Each scene shows the same named points in several views. A view is turned or mirrored, and shifted as a whole, has a little noise and may leave points out.
In the rows, 128 means zero.

Scene 1
View 1
J336: [123  92 113  94 135  94  78 102 105 133 130 132 112 150  98 115 152 144
 125 160 110 124  82 155 129 128 121 151 117 185 111 142 116 164 156 124
 119  61 120 109 110 116  97 152 120 186 143 114 110 135 154 105  87  79
 137 136  92 158 141 116 145 129]
J62: [119  90 116 120 123  78  83  93  98 139 133 144 119 137 123 122 161 116
 128 155 113 113  61 145 113 112 129 156 119 170 100 140 112 160 169 122
 113  69 122 101  90 124 103 164 123 176 124 114  92 129 158 116  78 109
 132 143  85 143 123 132 146 133]
J259: [ 86  99 130  65 141  99  96 122  96 103  91 179  99 180 101  92 147 129
 106 151  89  93  91 141 114 127  91 128 155 166 134 142 145 115 132 124
 125  91 131 172 148 141  95 110 124 144 179 110 139 114 181  96  76  83
 106  96  92 152 145 100 135 142]
J224: [127 105 134 108 128  92  91 121 102 134 155 144 119 120 104 121 164 116
 124 152  94 135  89 143 141 109 118 162 119 160 109 151 102 159 171 108
 112  76 104 135 102 113  92 161 150 185 126 105 116 140 173  94  74  97
 136 121 100 144 124 138 139 123]
J926: [101  69 149 111 129  81  98  93 105 118 118 145  91 144 110 106 129 138
 127 149 119 121  82 137 154 118 110 113 155 170 119 126 129 145 153 126
 126  84 131 125 131 121 113 119 112 151 162 112  98 139 155 118 103  87
 126 108  82 156 130 129 151 133]
J144: [126  66 177 142 112 102 133 114 130 113 177 121  78  85 122 114 120 130
 135 154 122 166 126 115 241 115 111  88 167 143 152 141 101 179 171 121
 132 132 125 152 148  69 118  95 171 155 155  96  99 180 146 115 143 106
 157  74  96 161 101 156 153 124]
J699: [ 93  88 153  94 130  79  91 101  84 118 107 170 110 158 118  95 151 131
 108 140 101  92  65 139 115 102 104 138 130 163 112 124 125 132 168 106
 111  82 112 139 126 138  99 136 119 163 149 104 112 123 174 108  80  88
 120 109  94 141 137 125 139 132]
J407: [140  81  97  89 128 122  80 102 126 128 156 106 106 142 110 114 141 174
 118 178 124 126  95 152 170 149 118 130 111 192 144 152 105 207 156 138
 129  93 132 105 135  74 103 130 135 199 150 102 110 158 123 114 134  71
 175 130 105 178 134 103 148 132]
J381: [107  80 161 114 122  99 121 107 115 109 130 138  77 129 112 103 127 131
 128 152 117 142 123 131 188 121 107  97 164 158 147 140 125 151 150 128
 132 109 133 153 146 101 114 100 146 150 170 107 106 156 159 111 120  96
 133  86  92 159 126 129 151 128]
J806: [114  47 131 107 144  90  85 103 126 122 136 125  85 140  84 115 110 161
 140 161 122 144  82 142 184 145 110 111 172 180 117 128 127 156 133 141
 141  77 139 113 141 109 112 107  95 146 174 116 105 143 133 116 111  65
 135 109  70 176 130 130 155 139]
J601: [103 139 130  99 104 133 149  94 108 101  88 134  63 159 141  94 158 105
 118 167 124 132 183 143 152 127 121  87 143 168 193 177 145 156 132 149
 128 119 158 172 141  95 117  98 185 164 181 118 106 157 173 109 126 134
 124  96 106 155 144  78 152 119]
J820: [103 130 118  66 123 127 109 113  99 106 100 153  97 174 119  92 164 130
 101 164  99 103 130 149 122 129 104 126 122 175 163 164 134 151 142 128
 120 103 132 168 143 111  96 118 161 177 171 107 133 137 174  97 101  96
 131 106 115 156 149  81 136 129]
J818: [ 98  91 145  92 130 108 121 128 114  98 119 160  81 146 107 100 135 121
 118 156  99 126 123 128 170 128  95 102 176 153 157 150 136 132 132 132
 135 117 139 182 159 112 106  89 154 136 183 110 131 139 172 101 104 100
 119  77  92 158 127 115 142 139]
J831: [ 92 150 148 105 112  95 131  85  78 118  67 154  82 166 125  99 174  85
 124 145 110 127 152 156  98  96 128 128 126 171 139 158 146 121 147 122
 109  64 130 152  98 140 107 148 155 173 156 126 101 135 201 100  71 128
  95 121  98 132 156  98 150 105]
J564: [105  87 148 140 117  82 124  78 110 123 104 127  69 135 115 118 132 106
 152 152 135 156 129 141 161 119 134 101 167 170 128 143 139 143 139 145
 130  73 150 118 108 119 125 123 125 144 163 131  75 148 158 121 102 119
 112 118  71 153 133 126 164 120]
J545: [123  91 106 106 115 118 112 129 126 112 158 149 103 124 139 115 153 110
 115 174 102 115 101 121 166 137 109 116 151 148 163 168 112 177 150 143
 132 143 145 161 144  86 105 106 178 151 151 102 118 145 151 115 117 131
 148  97  98 156  99 120 139 153]
J499: [123 131 197 141  93 118 167 102 107 111 142 116  65  93 137 104 152 101
 131 147 123 179 196 129 216  88 126  91 135 146 175 164 109 170 179 109
 116 122 115 175 126  72 117 116 216 184 151 103  96 192 183  99 134 130
 144  76 122 143 126 132 155  91]
J551: [109 133 141  95 118 110 114  75  91 122  88 121  84 167 117  95 159 137
 120 153 127 131 146 165 128 112 127 123 103 193 144 151 133 157 154 122
 113  62 127 125 112 111 109 144 142 200 159 116  97 154 169 105 106  90
 133 128 108 153 166  89 153 102]
J990: [116 108 180 144 101  97 142  83 104 121 128 117  71 112 132 107 144 112
 137 146 135 162 156 138 189  96 131  97 138 161 148 147 118 166 172 120
 118  95 126 136 113  91 122 127 169 177 148 111  79 176 167 114 125 121
 137 102 100 147 130 132 159 100]
J276: [103 107 164  99 114 111 122  80 100 109  98 121  73 156 123  86 138 152
 116 152 131 128 144 149 168 113 114  93 126 182 160 139 131 162 159 121
 120  94 127 140 144  97 114 111 145 183 173 105 101 164 160 112 133  83
 142  99 110 161 155  99 154 107]
J648: [ 86 124 182  88 116 101 124  78  78 106  69 145  76 172 119  78 149 140
 109 137 122 118 144 154 135  93 112 105 120 181 147 132 142 130 161 105
 110  76 115 153 133 125 109 124 139 184 173 108 105 150 187 103 106  81
 120 100 112 146 172  94 149  97]
J519: [ 90 133 171 105 118 101 142 101  90 106  82 152  70 150 110  96 154  98
 126 142 107 146 167 144 145 101 115 108 151 161 151 154 146 117 142 118
 120  82 127 175 126 127 110 118 162 158 174 120 112 147 200  93  86 114
 100  91 100 141 151 108 150 106]
J994: [120 126 172 154  97  99 155  85 104 125 123 114  65 106 131 116 154  86
 147 148 131 180 180 140 182  95 140 102 140 157 150 162 122 159 165 125
 118  88 130 141  97  95 123 135 183 174 147 121  77 175 179 110 112 140
 124 105  98 140 129 132 162  95]
View 2
J551: [128 147  96 143 194 136 134 164 142 204 105 115  89 108 187 146 101 130
 153 102 174 119 149 143 167 127 110 151 127 129 114 118 104 145  81  89
 135 134 115 150 138 159 167 155 140 118 113 137 106 110 122 111  98 129
 155 131 111 106 149 126  96 126]
J818: [113  94 156 175 169 122 118 147 122 189  93 120 116 111 111 171 131 113
 131 114 156 135 118 181 153 126  80 123  85 117 147 126  91 173 120  67
 165 111 123 150 123 151 127 128 128 121 155 145 150 171  84 111 124 176
 169 142 134 148 146 107 120 139]
J62: [127 174 102 115 146 157 148 140 128 183 115  90 119 135 143 132 121 164
 127 118 143 104 118 136 126 125 118 153 119 110  88 109  96 124  89 126
 115 139 129  85 126 136 140 128 166 106 163 118 127  95 101  93 124 135
 125 125 106  97 133 115 142 136]
J994: [116  93 158 181 189 108  93 167  97 224 131 123 110  81 159  98 113 143
 196 128 195 116 149 134 154 115  88 133 114 100 101 133  94 125  77  94
 126 114 145 118 169 155 187 124 117  85 126 172 158 141  93 104  83 133
 117 159 115 117 136 139 109 133]
J926: [124 126 115 142 156 135 131 151 111 182  99 113 119 128 142 162 136 123
 120 129 147 106 108 162 138 130  97 153  92 107 119 103  93 136 104  99
 145 130 122 111 118 164 128 118 155 108 143 129 126 147 102  97 112 169
 140 123 113 117 133  96 117 162]
J276: [121 120 114 168 183 134 123 172 118 199 110 123  94 103 161 155 120 113
 148 115 182 109 143 160 161 130  83 149  98 135 139 118  96 148  86  84
 163 128 111 159 140 171 163 137 132 113 104 149 123 150 109 110 105 146
 164 120  99 130 145 118  89 142]
J699: [126 156  94 111 151 137 136 144 158 189  88  99 119 153 138 172 121 142
 106 119 130 122 115 154 148 122 105 152  94 121 122 110  97 140 110  91
 149 152 136 111 130 139 138 124 158 114 177 122 125 131  93  89 132 154
 147 113 105 123 144 126 111 151]
J407: [136 156 129 176 149 187 163 159  92 167 155 103  92  98 138 138 141 130
 129 103 173  79 126 176 121 145  98 168 112 142 121 105  93 156  70 141
 135 106  81 147 111 165 141 157 159 115  80 120 126 112 109 126 131 132
 179 105  96 115 129  92 131 125]
J990: [120 100 146 181 178 120  99 172  94 214 133 122 107  89 155 114 124 134
 178 130 191 104 144 146 149 121  82 147 100 110 114 123  94 123  76 101
 140 120 135 124 164 163 183 120 126  86 116 166 152 151  94 102  91 138
 129 137  99 122 132 133 101 144]
J648: [126 127  92 137 195 114 114 168 161 214  84 122  93 124 181 172 105 116
 141 113 163 132 144 149 183 119  98 149 101 129 135 118 105 145  99  64
 161 148 129 155 150 160 169 142 133 116 133 143 110 146 112 101 100 147
 157 124 107 125 153 138  71 147]
J519: [119  98 134 154 200  97 102 154 150 220  83 126 106 111 158 154 104 125
 161 113 162 151 139 150 180 114  98 123 109 108 126 132 100 156 112  53
 148 128 145 146 150 145 161 139 120 114 159 154 136 150  95 106  98 155
 145 158 136 129 153 138  94 133]
J259: [119 134 112 129 169 127 138 136 166 183  65 109 114 145 127 196 116 120
 103 103 129 148 113 173 162 126 103 128  98 123 141 119  97 176 131  62
 161 135 125 144 112 138 114 142 146 137 179 120 121 141  95 105 134 172
 173 135 138 135 156 108 117 136]
J336: [143 161 110 131 156 163 153 144 134 181 124  98 105 128 153 149 124 145
 121 109 139 108 115 159 136 129 122 165 120 117 102 102  99 145  91 120
 118 126 113 118 116 147 134 154 165 114 134 111 116  99 108 110 121 140
 150 118 114  99 132 111 125 134]
J381: [122  95 150 178 165 126 115 160  98 191 116 121 115 105 127 152 139 115
 142 127 165 112 119 174 145 128  79 143  85 113 136 115  89 150 101  89
 156 113 122 134 133 164 142 121 135 102 130 149 148 168  89 107 112 168
 153 132 114 135 134 107 110 153]
J224: [147 153 140 137 146 156 133 139 146 198 141  93 115 129 130 129 122 166
 132 112 133 117 117 157 135 115 118 160 113 113  98 114  97 143  94 121
 114 125 136 104 142 125 154 152 158  98 164 121 152 110  80 105 132 130
 142 125 108 111 132 145 127 127]
J831: [109 137 101 122 203 103 117 147 167 217  70 114 104 121 176 145  85 146
 161 103 163 151 150 125 179 115 113 117 129 111 106 136 103 143 104  60
 134 144 146 130 147 134 164 141 127 122 173 146 119 109 108  99  98 137
 133 161 134 110 159 138 107 119]
J144: [127  78 190 214 144 138 101 169  62 195 162 121 121  87 104 120 156 124
 158 140 180  87 117 182 125 126  61 155  71 114 133 116  83 138  84 116
 155  97 123 124 153 167 160 110 131  77 108 164 185 189  70 108 116 160
 147 122  94 146 119 119 115 156]
J545: [ 96 129 165 185 148 153 137 147  96 175 125 102 120 100  83 132 133 144
 141 108 179 107 133 170 119 132  69 114  91 135 135 138  82 164  94 107
 156 105 113 134 127 137 137 118 134 118 146 148 172 142  76 112 145 146
 168 138 113 148 142 101 157 114]
J806: [143 106 134 162 152 149 143 149  81 166 117 117 116 115 142 166 154 107
 114 129 142  96  89 184 128 140 105 167  94  96 118  87  91 148 103 111
 135 106 104 118  95 181 108 132 160 107 114 118 120 150 109 112 106 183
 146 121 128 110 121  70 125 169]
J601: [ 86 108 139 188 207 114 119 164 113 201  87 126  97  79 143 142 103 118
 176  96 208 132 165 151 166 131  71  98 112 135 142 150  92 168  91  60
 163 113 113 176 138 156 161 133 105 131 120 168 138 142 105 119 105 144
 171 163 129 140 161 106 118 107]
J820: [111 142 120 157 183 140 140 148 154 190  93 109  94 113 136 165 105 129
 136  87 166 136 146 164 163 128  91 122 113 144 142 134  98 178 104  74
 158 123 110 172 126 139 146 155 131 138 138 137 128 125 100 119 132 140
 187 136 124 136 159 119 117 107]
J499: [121  80 183 212 182 113  80 177 103 232 155 127 102  74 135 100 119 137
 198 124 202 116 159 155 159 111  65 138  93 124 130 142  93 140  74  91
 151 107 141 149 188 151 207 131 109  79 113 184 186 171  71 111  98 128
 145 143  96 146 137 164  90 128]
J564: [113 100 126 155 181 113 119 157  86 193  94 123 119 102 164 135 126 124
 158 131 174 112 121 141 144 130 101 136 112  86 100 110  92 126  94  91
 127 119 129 106 124 171 139 113 137 104 135 148 123 138 112  99  83 166
 115 156 132 102 134  87 126 155]
View 3
J519: [111 134 132 169 154 161 122 109 129 113 154 117 108 128 141 204  92 130
  96 157 171 134  99 193 106 145  54  51 161 109 134 133 150 118 118 132
 146 128 149 141 152 136 155  71 113 109 129 120 183 131 110  81 157 103
 141 133 135 117 140  97 128  95]
J926: [119 139 112 155 114 151 118 138 120 117 123 113 128 103 140 160 105 136
 112 148 115  85 116 192 166 129  74  91  99  86 127 119 135 107 112 130
 135 132  97 135 166 159 135  69 122 117 158 123 149 132 133 100 126 119
 114 145 101 127 113 104 129  98]
J144: [141 175 127 156 124 115 137 130 180 119 124 120 126  80 153 106 142 105
 105 127 135  86  93 168 127  99  93 150 136 145 169 138 196 133 145 112
 148 134  66 203 172 146 133 105 132 115 144 133 165 130 127  97 141  88
 107 154 122 137 168 137 127 123]
J259: [113 145 127 137 148 158 102 116 107 117 131 113 124 103 132 196 102 142
 117 146 123 119 129 213 147 153  10  36 144  49 133 104 109 102 100 158
 127 151 135 113 144 174 135  73 138 104 145 113 162 115 121  74 123 140
 104 137 107 111 110  99 149  89]
J336: [120 141 111 127 119 159 104 114 108 100 137 108  98 135 143 166  93 148
 121 140  98 111 118 182 174 133  96  73  79  56 104 111 120 113 134 126
 110 151 100 148 175 159 138  43 121 129 144 154 104 129 113 106 129 116
 117 134  93 124 118 103 171  84]
J648: [126 126 124 178 123 170 119  94 105 120 150 119  97 122 154 206 125 142
  99 155 159 118 110 194 123 159  60  58 143 118 103 116 115 123 106 114
 138 135 154 112 154 126 160  43 103  92 135 125 157 135 111  92 134  92
 122 135 117 132 130  92 145 117]
J699: [123 132 127 132 128 165 119 125  99 117 125 113 115 104 131 188  94 123
 120 141 125  98 106 202 159 151  48  60 119  70  98  98 101 106 120 132
 147 144 108 115 179 162 134  61 103 126 155 121 125 137 143  93 116 127
 102 127  91 110 113  87 156  93]
J499: [143 161 143 168 144 131 142  96 174 113 151 130  96 114 160 150 126 102
  93 133 186 136  71 165  77 117 103 115 173 177 148 149 195 152 160  94
 159 133 116 204 175 112 151  90 109 113 125 139 172 135 109  92 165  66
 132 137 143 124 191 124 143 122]
J994: [125 136 127 171 134 144 136 118 151 104 151 128 102 143 148 166  82 120
  94 147 176 134  76 169 102 116 128  96 127 148 136 156 187 136 153 101
 155 117 119 189 179 117 150  81 103 130 140 139 168 140 115 105 170  81
 155 134 139 116 166 113 126  97]
J564: [107 127 104 179 114 148 121 146 130 108 134 122 128 134 139 166  76 147
  98 160 137 105 105 186 151 116 112  88  88 105 140 148 166 109 117 123
 136 111 114 155 162 145 142  76 122 125 159 125 176 134 123 108 154 109
 151 146 125 120 125 109 105  86]
J806: [111 152  98 160 111 142 108 143 136 116 125  99 132 104 146 136 123 150
 112 151  85  68 137 181 190 115  83 112  78  71 151 124 156 100 103 142
 107 134  79 150 153 171 138  67 146 108 149 135 152 126 115 101 128 116
 118 160 104 149 109 119 120  98]
J407: [143 168 104 134  96 130  97 100 128 102 130 126  99 121 166 121 141 163
 122 122  84 119 132 176 171 115 117 109  74  86 125 119 134 135 136 105
  89 164  94 175 162 150 129  53 154 105 148 172 108 110  97 113 120 103
  93 150  94 134 140 139 182 105]
J551: [125 130 115 166 112 164 106  90 103 104 153 127  86 150 159 192 107 160
 104 150 140 139 113 184 137 146 104  60 105 106  99 126 120 129 124 104
 115 141 150 138 160 125 153  36 114 104 138 151 134 127  99 105 142  93
 130 134 114 124 134 105 162 100]
J276: [136 145 116 176 109 146 115  98 124 118 140 129 106 114 163 167 139 150
 103 143 142 118 116 189 130 137  84  87 126 129 125 127 136 132 115 105
 125 140 136 142 152 127 148  59 128  88 143 138 161 123 106 100 132  91
 112 145 117 133 142 118 146 121]
J818: [120 163 129 150 148 134 114 120 145 118 129 120 132  91 140 162 119 130
 108 140 136 117 118 202 126 128  28  74 156  88 166 124 153 114 112 147
 134 142 120 152 141 165 133  98 151 100 143 117 189 112 116  76 136 125
 109 147 123 118 136 122 133 101]
J990: [132 141 123 174 120 142 135 117 148 112 142 128 107 123 152 155 107 122
  97 143 161 115  85 172 116 118 118 110 126 151 131 144 174 135 143  96
 151 123 110 178 177 122 147  76 105 120 145 137 160 138 120 105 155  80
 136 139 128 126 160 114 130 110]
J820: [131 155 128 137 137 146 100  86 113 107 140 135 101 122 153 184 116 153
 115 133 135 157 121 205 122 146  49  43 143  79 127 117 113 130 122 126
 114 160 152 141 146 149 134  67 145  98 140 139 151 104 101  86 130 122
 101 133 115 105 139 118 178  97]
J62: [122 131 117 120 116 158 116 135 101  98 125 119 107 136 131 168  62 131
 125 137 111 111  97 188 172 131 109  72  72  64  94 115 117 112 148 119
 136 141  89 148 197 157 126  59 102 152 164 145  98 140 142 113 129 124
 120 124  89 101 120  95 164  72]
J224: [123 149 131 108 145 158 119 116 126 100 139 103  93 130 135 164  80 111
 123 131 118 116  92 174 149 132  87  76 111  69 106 109 136 119 158 127
 136 154  83 169 195 157 135  61 104 149 134 149  96 141 126  95 138 111
 118 123  97 114 139  97 177  79]
J545: [142 175 129 122 132 113 113 121 146 105 114 146 127  97 144 128 106 132
 123 115 124 142 103 200 126 108  73  90 131  94 160 131 153 133 147 122
 132 156 102 189 164 162 109 115 158 122 163 136 158 104 128  93 131 130
  92 139 114  91 158 139 163  93]
J831: [111 116 128 158 144 172 117 108 101 103 154 129  97 155 136 225  57 142
 102 158 172 157  92 200 113 153  77  25 133  93 105 131 123 118 127 122
 145 128 164 129 165 131 150  59 100 124 143 128 159 133 116  92 155 111
 149 119 126  96 132  85 146  78]
View 4
J648: [ 85  79  63 205 143 152  81 105 150 175 120 117 126 126 187 111 177 105
 145 153 138 161 149 111 155 109 114 114 107 113 121 149 118  50 144 148
 144  88 132  93 112 113 144  91 115 149 108 157 129  78  91 162 150 137
 102 133  93 130 126  87 119 132]
J926: [121 121  74 149 141 102 109 113 148 152 140  78 156 130 149 113 148 133
 145 149 131 153 156 117 161 125 146 131 123 129 151 136 122  83 126 127
 142 109 134  78  83 103 170 110 127 143 118 172 137  95 125 145 135 129
 114  99 126 133 113 107 148 129]
J990: [126 104 101 198 137 131 104 141 165 199 122  98 108 116 158 112 175 130
 162 150 128 134 152 102 140 130 100 120  69 157 112 131 160 110 117 120
 109 151 127 113  85 106 156 126 142 134 113 140 147  88 107 154 108 132
 110 153 128 165 126  97 124 128]
J62: [117 140 105 138 123 161 101  98 131 162 142  76 169 155 122 123 131 136
 140 125 118 174 165 150 154 130 138 111 118 144 136 151 109  83 117 131
 149 104 114  95  75  91 175 146 130 118 136 139 114 107 140 111 143  80
  87  99 155 128 115  93 142 118]
J699: [ 95 120  67 154 134 136  82 105 134 148 130  79 151 136 148 125 141 118
 133 128 119 164 172 135 155 127 150 111 131 110 138 144  96  40 136 140
 142  91 119  79  99  94 165 110 121 140 130 161 128 109 130 133 156 107
  96  79 119 122 111  89 135 138]
J407: [127 115  89 186 143 140 119 107 117 145 127  93 185 122 108 124 137  97
 185 169 127 185 154  97 155 148  93 135 124 156 137 157 136 141 145  91
 185 106 160 101  40 129 173 140 165 104  89 184 102 111 150 147 107 103
 123 109 134 143 107 131 134 112]
J818: [111 117  52 195 169  89 102 156 120 134 112  74 122 106 144 120 170 104
 160 137 128 145 144  93 139 124 146 135 129  98 141 162 151  63 130 121
 120 130 128  93 107  92 163  80 140 147 108 208 148  93 123 172 128 140
 134 113 118 143 140 101 165 136]
J276: [107  89  73 210 149 126  99 122 143 171 120 115 134 116 160 114 177 107
 162 169 135 155 152  95 151 123  99 123 105 130 124 149 138  86 140 126
 154 111 148  94  84 122 152 103 135 137  98 170 129  86 108 167 120 140
 117 135 107 144 123 109 120 126]
J144: [143 117  84 189 146  75 112 170 161 169 114  64 109  88 137 120 157 121
 176 155 117 115 164  74 135 161 111 137  78 157 122 113 172 138 125  85
  93 178 141 109  68 108 169 125 171 132 101 178 165 117 138 168  85 145
 139 115 125 177 108 119 137 145]
J564: [137 123 100 155 144 108 126 124 157 180 147  90 140 141 154 101 172 155
 148 150 145 147 132 120 159 106 141 134 101 145 148 144 154 100 101 136
 129 130 124  94  86  98 165 113 121 145 121 155 143  68 103 144 125 135
 112 151 145 144 141  99 159 113]
J336: [110 125  87 157 132 165 106  87 127 148 137  82 178 144 132 118 129 110
 157 136 131 187 147 129 160 131 129 127 127 137 140 155 115 103 134 118
 159  86 129 104  74 105 172 135 139 118 111 163 107 101 135 127 146  90
 102 104 135 126 114  98 149 117]
J381: [123 112  70 184 152  93 108 145 146 155 122  80 127 108 151 114 164 119
 162 151 130 138 149  92 146 132 131 135 108 129 138 137 152  95 127 114
 120 137 136  95  88 105 163 101 143 142 106 185 150  95 121 164 117 143
 129 117 118 151 123 107 149 134]
J806: [137 124  71 139 148  85 132 106 150 138 150  66 178 125 144 103 136 129
 163 159 145 159 135  99 172 130 149 158 132 140 169 131 136 129 127 106
 148 108 150  84  67 112 178 111 139 140  99 196 136  92 130 150 130 138
 133  98 126 136 111 120 172 124]
J601: [112 100  80 242 174 122 106 163 108 169 105 125 109 116 138 121 212 105
 169 158 134 157 135  94 126 103  99 116 109 114 119 194 175  61 120 138
 149 139 132 101  97 104 147  83 134 136 106 182 129  68 102 178 105 139
 123 176 129 153 168 104 136 109]
J831: [ 91 107  88 196 145 178  87 116 129 180 122 111 119 148 166 115 183 121
 137 121 135 170 135 139 143  93 130 104 107 111 119 180 132  33 115 164
 130  99  99 109 125  84 148 100 106 141 131 141 122  67  90 141 155 104
  87 160 131 130 158  65 141 115]
J545: [129 140  83 197 161  98 107 172 100 139 106  76 131 111  92 139 165 107
 170 139 105 150 167 101 122 144 123 117 122 125 128 173 159  79 121 107
 137 158 129  96  73  92 173 113 163 118 118 192 133 117 154 157  96 109
 127 110 152 154 135 116 146 125]
J259: [ 90 117  42 178 160 120  91 119 108 121 119  79 148 127 147 123 157  98
 144 128 130 171 146 119 150 112 163 124 156  80 149 173 115  25 139 142
 147  85 121  81 117  90 162  76 120 148 116 202 127  92 122 155 160 119
 116  93 112 117 136  90 166 134]
J551: [ 97  90  88 204 140 176  96  98 139 180 126 122 146 137 163 113 171 106
 159 157 141 179 140 116 155 111  97 118 105 132 120 163 129  82 137 138
 162  89 134 105  89 116 151 115 125 129 105 150 111  75 100 149 138 116
 100 151 115 134 132  94 123 113]

Which points are out of place in each view (at most two, in the order of its rows)? Write none if all are in place.
view 1 | J276
view 2 | J820
view 3 | none
view 4 | J551
